A landscape with many valleys, sampled at points; each row gives a point and its height.
A ball rolls from a point to whichever of its 2 nearest points has the largest drop for the distance, and stops where none of them is lower. Distance is the straight distance between rows; heights are no part of it.
litar: [  3 -15 -37 -19  -4 -20 -20 -42 -14 -13  13  31  -4   0  22   8  11   5
   8 -18  -5  35  13  -4]  h=6.41
kosof: [ 10  15  35 -15  -5 -11  43 -23   9   1  -2 -22  45  -1  19  -6  -6   8
  -2  -8 -15  -1 -25   4]  h=5.07
loso: [ -6  -2  27  13 -24  23   2   9   8  11 -17 -10   4   3   6 -10   6  -2
   1  -2  -9 -19  -9  -3]  h=2.26
pova: [  2  25 -12   4  33  31  13  37  10  -3 -25 -42 -43   4 -16  24  -7  -7
 -15  26  11 -10   0   2]  h=3.17
kon: [ -2  47 -31   7   9  20  15  33   9 -27 -36 -21 -45 -13 -26 -10  -2 -13
  -4  -1   4 -12  -1   8]  h=3.55
gosi: [ 25  -2 -43  -3   8  -3 -33   4 -14 -25   0  16  -9   9 -27  36 -15 -25
   2  -5   1 -11  -4  34]  h=3.68
Tona: [ -3 -12   9  -5 -12  21  22  -1  21   5  14  20   1   1   5 -14  -7   1
  19  18  23  -6  -8 -46]  h=4.22
Tunu: [ 16   3 -38 -24   5  28  20  33  41 -23 -32  -7 -11  27  13 -20 -23 -33
   1 -22   4  34  -2  18]  h=4.57
Gez: [-15  -1  14  11 -14 -15 -27  -7 -20  14  -2 -10   6 -14  12 -12  10  17
   3 -14 -18  -8   1  12]  h=1.46
sako: [ -8   5   1   4  -4  20   9  34  10 -27 -33  -5 -30   0  15 -24   6   3
  -6   1 -12   3  16 -24]  h=3.70
zelo: [  4  18  11   9   7  42  14  29  24   6 -14 -24 -21   2 -42  26 -20 -14
 -29  19  -5 -39   7  20]  h=2.61
Kufuz: [ -2 -21  -8  25  -9  20 -41  29  -2  24   9  14  -9   1 -11   1  22  -6
  22  32  31  -4   2 -22]  h=2.99
fosi: [ 15  29  -9  19  14 -27  11 -42 -26  51  32  10  32   5 -13   3   9   5
   4 -22  16   7 -19  16]  h=2.14
voz: [  0  13   0  15  15  45  12  25  20  18 -13 -47 -37  -1 -27  29 -16 -14
 -19  31  -3 -26  -3  -3]  h=2.93
mub: [-12   2   3  -3 -18  27  19  32  29 -27 -32  17 -35 -18   2 -32 -35 -35
   3  -3 -26   7  31  -9]  h=3.42
pavam: [-18 -10  24  -7 -11   8  12  -9   2  13  16  13   7 -18  10 -23   3  24
  18  11  23  -6   6 -43]  h=4.34
kepuv: [ 10 -43 -15 -20  13 -29 -20 -38 -20  26  51  -1   7 -14 -20  11   5   4
  -9  13   1  13   6 -10]  h=5.73
taf: [-16  -2 -11  26 -25   8 -53  11 -19  24   0  33  -3 -12 -13 -17  20   9
  26 -27   8 -14  16  14]  h=3.56
biken: [  7 -26 -34 -15  -9 -10 -13 -16  -7 -30  -1  35 -13  13  16  11 -11  -9
   3 -19  -3  31  17   1]  h=6.48
muke: [  1  -3   0   0  12 -25  12 -22 -11  -4   2   2   7   3  12  -1  10  21
   5  -3   5   7 -10  -7]  h=2.32
Bopu: [  1   3  29   3  17   7  15  29   2 -10 -19 -14 -28  -3 -32  27 -17  -4
 -26  19  -7 -42  26  19]  h=2.20
Ropir: [  2 -12 -20 -21  13 -23  13 -42 -17  15  35  21 -11   2 -15  -9   0  10
 -18 -36  11  33   1   1]  h=6.24
Marem: [ -4  31 -24  14  17 -25 -28 -20 -29  23  36  25  19 -19   9  -4  35  14
  39  14  20  30   1 -20]  h=3.20
fev: [  8 -30  11 -25  -5   2  62   1  41  -7   9  21  18  12  14 -21 -37 -16
   4   1   5  15  14 -27]  h=3.90
gero: [-10  -4 -12  30 -11   7 -40  -2 -17  29   6  35   9   3  -3 -13  30  15
  29 -19  26   7  -5  -2]  h=3.43
rabif: [  7   9  14  -1  18   8  39  11  21 -15 -16 -16 -13   9  15 -13  18  14
   4  21   3   3 -17 -37]  h=3.79
terez: [ 17  24   9  -6  -8  18  13   6  23 -14 -22 -19  36  25  15   2  -6 -14
 -12 -22 -19   6 -14  51]  h=2.25
Mek: [  9  -8 -25 -11  -9  31  14  28  43 -17 -23  15   3  24  -2 -12 -35 -41
 -13 -21   7  20  12  24]  h=4.45
Fati: [-20  -6   4 -20   8 -14   9 -21 -18  19  44  22 -16 -11 -18 -38   3  24
 -21 -36   2  41  -9 -12]  h=6.13
Subam: [ -6 -24  11   2  -1  -3  26   9   7  -8 -22   3  -2  13   3  -3  -2  14
 -16 -19  12  -6  13   1]  h=1.23
Nabi: [ 16  12  26  -7  25  -2  52  -3   9  -7  -3 -15   7   1   4   5  -9  10
  -5  32  10  -9 -20 -35]  h=3.60
beza: [  3  33   6  18  -7  11   5  19  10 -10 -24  -6  26  25  -6   0   1  -1
 -15 -35 -11 -15  -8  54]  h=1.74
fid: [  0   8  23  -1  -5 -18 -14 -27 -17  19  17 -18  28 -21  23   1  13  10
  15  27 -13   1 -21  -8]  h=4.71
rimi: [ -9 -26   5  29 -34  26 -19  15   3  37  -5  25  13  11 -25  -1   3   2
   0 -12  23 -27   1   1]  h=2.18
nudo: [-11 -22  33   0   3  -1  29  18   7 -12 -20 -18 -18  -2   1   8 -14   2
 -23   3 -10 -21  24  -1]  h=1.73
mogu: [  4   7  -7  34  23 -35  -9 -17 -23  31  15  -3  16   9 -12  20  22   7
   4 -14  10   8 -10  33]  h=2.73
tev: [ -7  23  13   8  18 -35 -17  -4 -19 -19 -13 -28   1  -4  26   9  13  16
  -2  -2 -28  -2  -5  19]  h=2.51
foti: [ -1 -10  -8   9  -7   8 -23   1  -5  18  15  26   5   1   2   0  22   5
  29  18  30   3 -11 -24]  h=3.19
suso: [ 12  -6  13 -21   6 -19  23 -42  -8   0  14 -16  34   7   2  30 -10   4
 -13  -8  -8   0 -14  39]  h=5.36
lis: [ -2   3  35  -9   2  -8  38 -20   8   9  -2 -24  41   9   4   6  -4  14
 -20 -14  -9  -7 -12  41]  h=5.20
rudo: [ -1 -12 -27 -17  20 -36 -12 -43 -22   7  31  12  -9  -5   6   1  14  13
  -5 -17  -2  32  12   1]  h=6.33
vasab: [ -2 -14  -4   0 -28  38   9  16  27  -3 -10   2 -15  11  -8   3 -27 -31
 -11   2  -5 -17   7   0]  h=2.91
Kalo: [  4  22 -12  -5  30 -28  -7  -8 -17 -46 -16  -9  -7  13  32  18  11  11
   2  -7 -21  13  -8  21]  h=2.84
nes: [ 12  43 -12  29  25 -34   7 -29 -21  18  17   5  29   9   6  -3  17   9
  27 -14  14  17 -27   2]  h=1.36
somuk: [ -7  22  -5   4 -10  40  14  34  19 -20 -32 -10 -41 -10  -3 -30 -11 -18
  -3  -4 -21   2  13 -13]  h=3.57
bopi: [ 24  -2  -3 -33  -2  14  49   4  43 -17  -6  -1  14  23  24 -19 -19 -15
  10   0   0  28 -11 -17]  h=3.66
rales: [ -8 -42  29  -3  -9 -17 -23  -7  -8  33  26 -29  11 -24 -16  -1  -2   8
  -9  21  -8 -21   9  -1]  h=1.44
denab: [ -2  14 -34   6  16 -21 -53  -8 -18   3  17  18   8  -4  16  10  44   6
  28  27   5  31   3 -17]  h=3.09
lasi: [  7   4 -15 -15  18  -8   3   3   0 -45 -19 -11 -13  17  21  21   3   0
  -1   6  -4  18 -11   5]  h=3.10
pab: [ -2  19 -12  10  15  14  -7  38   2 -15 -24 -20 -46  -8 -15  10  -1  -8
 -12  26   1 -17   8 -12]  h=3.35
leti: [-11 -32   1 -12   7 -25  28 -14  -2  -4   8   4  -2   1   1   1  -7  21
 -14 -14  15  12   7 -14]  h=1.82
tuf: [ -2   6 -25  27 -20  -7 -30  14 -20   0 -15  36  -8   3 -18  -7   7  -1
  11 -42   3  -7   9  21]  h=3.74
nadag: [  0 -22  13 -11 -20  27  51  -4  35   5  21  23  16   8   8 -17 -30 -13
   9  13  19  -9   2 -39]  h=4.07
satu: [  2  23  -7  -2  17 -20  -3 -19 -26   3  24  16  20 -19  11  -7   9  24
  25  21  17  20  -9 -40]  h=2.80
Dafi: [-18  13  32  -8  -8  -9 -20 -26 -17  31  35  -9  28 -40  14 -16  13  24
  22  19   0  -4  -9 -15]  h=4.56
bidud: [ 11 -14  22 -11 -18  26  12  -6  21   6   4 -23  12  13  -2  28 -24 -26
 -22  21  -9 -26 -10  13]  h=2.71
gorub: [-26   9  34   2 -10  10 -11  -5  -4  21  13   1  18 -27  19 -26  21  25
  23   8  13 -10  -3 -25]  h=4.44
Bem: [  5  -9  20 -13  18   7  63  -1  32  -6   6  -3  10  11  -8  13 -19   4
 -18  19  21 -13  -2 -26]  h=3.39
gud: [ -3   2   4   9 -26  44  -7  10  17  16 -14 -16 -15   2  -4  -3  -8 -23
  -1  10  -7 -22 -10  -6]  h=2.59
Nitef: [ 24   9 -33  10   5 -20 -48  -8 -26 -11   2   6   1  -1 -10  23   4 -14
  10  -6 -15  -5   0  27]  h=3.38
baduf: [-16  12  17  -5  -7 -29 -20   2 -24 -22 -17 -21  -3 -24  18  -5  -2   9
 -12  -2 -39 -11  19   9]  h=2.09
Taza: [  3 -28  31  -1  -7  -4  -2  -4  -2  10   4 -28   2  -5  -9  22 -13  -8
 -13  19 -18 -31   3  10]  h=2.16
Lol: [-10  10  32  32   1  14  -2  25   1  16 -25 -23 -17  -6   3  -9  18  11
  -5  19  -7 -16  -2 -18]  h=4.01
femuf: [-19 -18  -8  -6  21 -29 -21 -10 -21  36  46  11  -6 -20 -23 -19  24  26
  -7   1  15  35  16 -21]  h=5.96
Fusad: [-14  34  17  36  10   1  -4  45  -9  -5 -40 -22 -23  -7  -3 -14  18  10
   0   1 -11 -23   2  -4]  h=3.91
Lozom: [  5 -17 -29  -8 -14  15   3  18  13 -28 -22  30  -7  20  -6   8 -27 -26
  -4 -28  10  10  12  14]  h=4.28
pigit: [ 18 -25  -1 -23  11 -30   7 -42 -13  11  34  -4  13  -8  -9  25 -12   6
  -9   4   0   3  -6   6]  h=5.56
vulak: [ 11  14  28 -16  -7  -4  20 -26  -1   3  14 -17  25 -11  22  -3  -5   5
   7  28 -14  -4 -25 -22]  h=4.89
fol: [-27 -18  -1 -24   6  -8 -16 -24 -15  26  51  30 -10 -25 -16 -25  11  27
  -3 -20  24  30  11 -26]  h=6.04
vusor: [ 13  -7 -19 -23   0  13  21  -1  19 -30  -6   0  -8  22  23   1  -6 -11
   4   8   8  22 -20 -18]  h=3.40
vome: [ 11   5 -15 -27  19 -11  15  14 -10 -56 -23   6 -18  14   5  25 -24 -10
  -6 -10  -7   3  17  32]  h=3.41
Sukul: [  0  18 -25  21 -18   1 -16  28  -3  -9 -25  29  -8  -2 -46  -2   0 -13
   3 -24  13 -21   2  24]  h=3.93
Zas: [-14 -11  10   0 -42  35   3  28  16  -7 -16  19 -22  -9  -7 -20 -28 -29
  -1  -7 -15 -14  26  -7]  h=3.18
Vegi: [ -2  20  11  28  -5  -6  11  -1   9  15 -15  -4  35  21  -7  -8  22  24
 -10 -40   7 -10  -7  35]  h=1.13
Simi: [  3 -17   0 -35 -18  -2 -17 -28   4 -24  12  -7   2  -4  34  13 -11 -19
   2  25 -29   9  -4 -10]  h=2.10
gukuz: [  6 -23  22  -5  -1  15  33  -3  32   6   8  -5  14  23 -14  30 -19  -4
 -31  20  22 -27   0   7]  h=3.11
zuluf: [ 10  -5   8 -22 -16  18   2   0  12 -28 -10  -9  -4   4  26   2 -25 -33
  -5  10 -27   3  -2   3]  h=2.68
ros: [-14  19   4  22   3   0  -3  34  -2 -21 -40   1 -23   5  10 -24  21  16
   3 -12  -2  -6   8 -12]  h=3.80
ruto: [  7  -4   7 -14 -18  16  14   3  17  -9 -20  -7  18  14  18  -7 -14 -20
  -1 -18 -19   5  -9  24]  h=2.69
dur: [ 14  12 -12 -29   6 -15  13 -39 -12 -19  20  20  21 -12  30  -6  -6  18
  19   3  -2  29 -10 -34]  h=2.17
git: [ -6  18  10  16  18  30  19  23  19   1 -23 -32 -28  -1  10  -8  19   7
  -5  26   0  -3 -19 -29]  h=3.92
tisu: [ -6  -9   2  10 -24  41 -58  21   3  23   9   7  -7 -14 -10  -6  11 -12
  23  25   9 -28   8 -12]  h=2.77
Mapu: [  2   1 -25  12  23 -34 -23  -7 -23  -9   4   5  -4   4  11  16  25  12
  10  13   6  21   0  -7]  h=2.76
Relip: [  0   0 -35  -2 -19  14 -13  25   3 -29 -17  32 -27   2 -26   1 -19 -27
   1 -11  14 -12   7   5]  h=4.11
sez: [ 14   0 -15 -21   7  -9  -3  10 -10 -37 -11  11 -12   3 -28  34 -25 -21
 -10  -3  -7 -15  17  39]  h=3.65
Geki: [ 18   4 -14  32  18 -25 -38   5 -23  15   9  -5  13   3 -15  29  12  -7
   9  -3  -9  -7  -2  37]  h=3.08
soka: [ -4 -38 -10  -8  30 -37 -30 -10 -20  26  44 -14  -5 -18 -30  -3  21  13
 -22   6  -4  26  15  -1]  h=5.87
mema: [  5   5 -21 -32  -3  -9 -10 -33  -2 -32   5   7  10   2  39   8   5  -2
  11  15 -13  27 -15 -12]  h=1.24
Nok: [-10 -17  17  30 -26  14 -37  26  -8  38  -3   4   6 -12 -23  -6   9   2
   9   7   5 -37  11  -1]  h=2.50
vuf: [ -9  32  -3  22  22 -45  -9 -38 -21  13  19  -8   9   6  23  -9  26  16
  20 -24 -10  20 -13  14]  h=2.00
baso: [  3 -12   5  28 -26  15   7   3  12  22 -13  12  27  20 -10  -4   4  10
 -10 -28  17 -13  -2  16]  h=1.72
nuf: [-19 -19  23  -2  -6 -26 -45  -6 -24  36  28 -27  13 -30  -8 -16  12  15
  -8   4 -24  -9   7  17]  h=0.51

Where does a ball stop that starts at each point below?
tuf | Vegi
rudo | nuf
Fusad | loso
kepuv | nuf
pab | Subam
fid | nuf
sez | nuf
gosi | nes

Call two points neighbours if one is among the 2 nearest of the other. Go from one point of each pair to the other, from neighbour to neighbour, staying as low as possible. Name the highest point that can't be avoided.
mema / Vegi | ruto
loso / nes | Lol
Subam / Vegi | Marem
Vegi / loso | somuk
nuf / nes | gosi
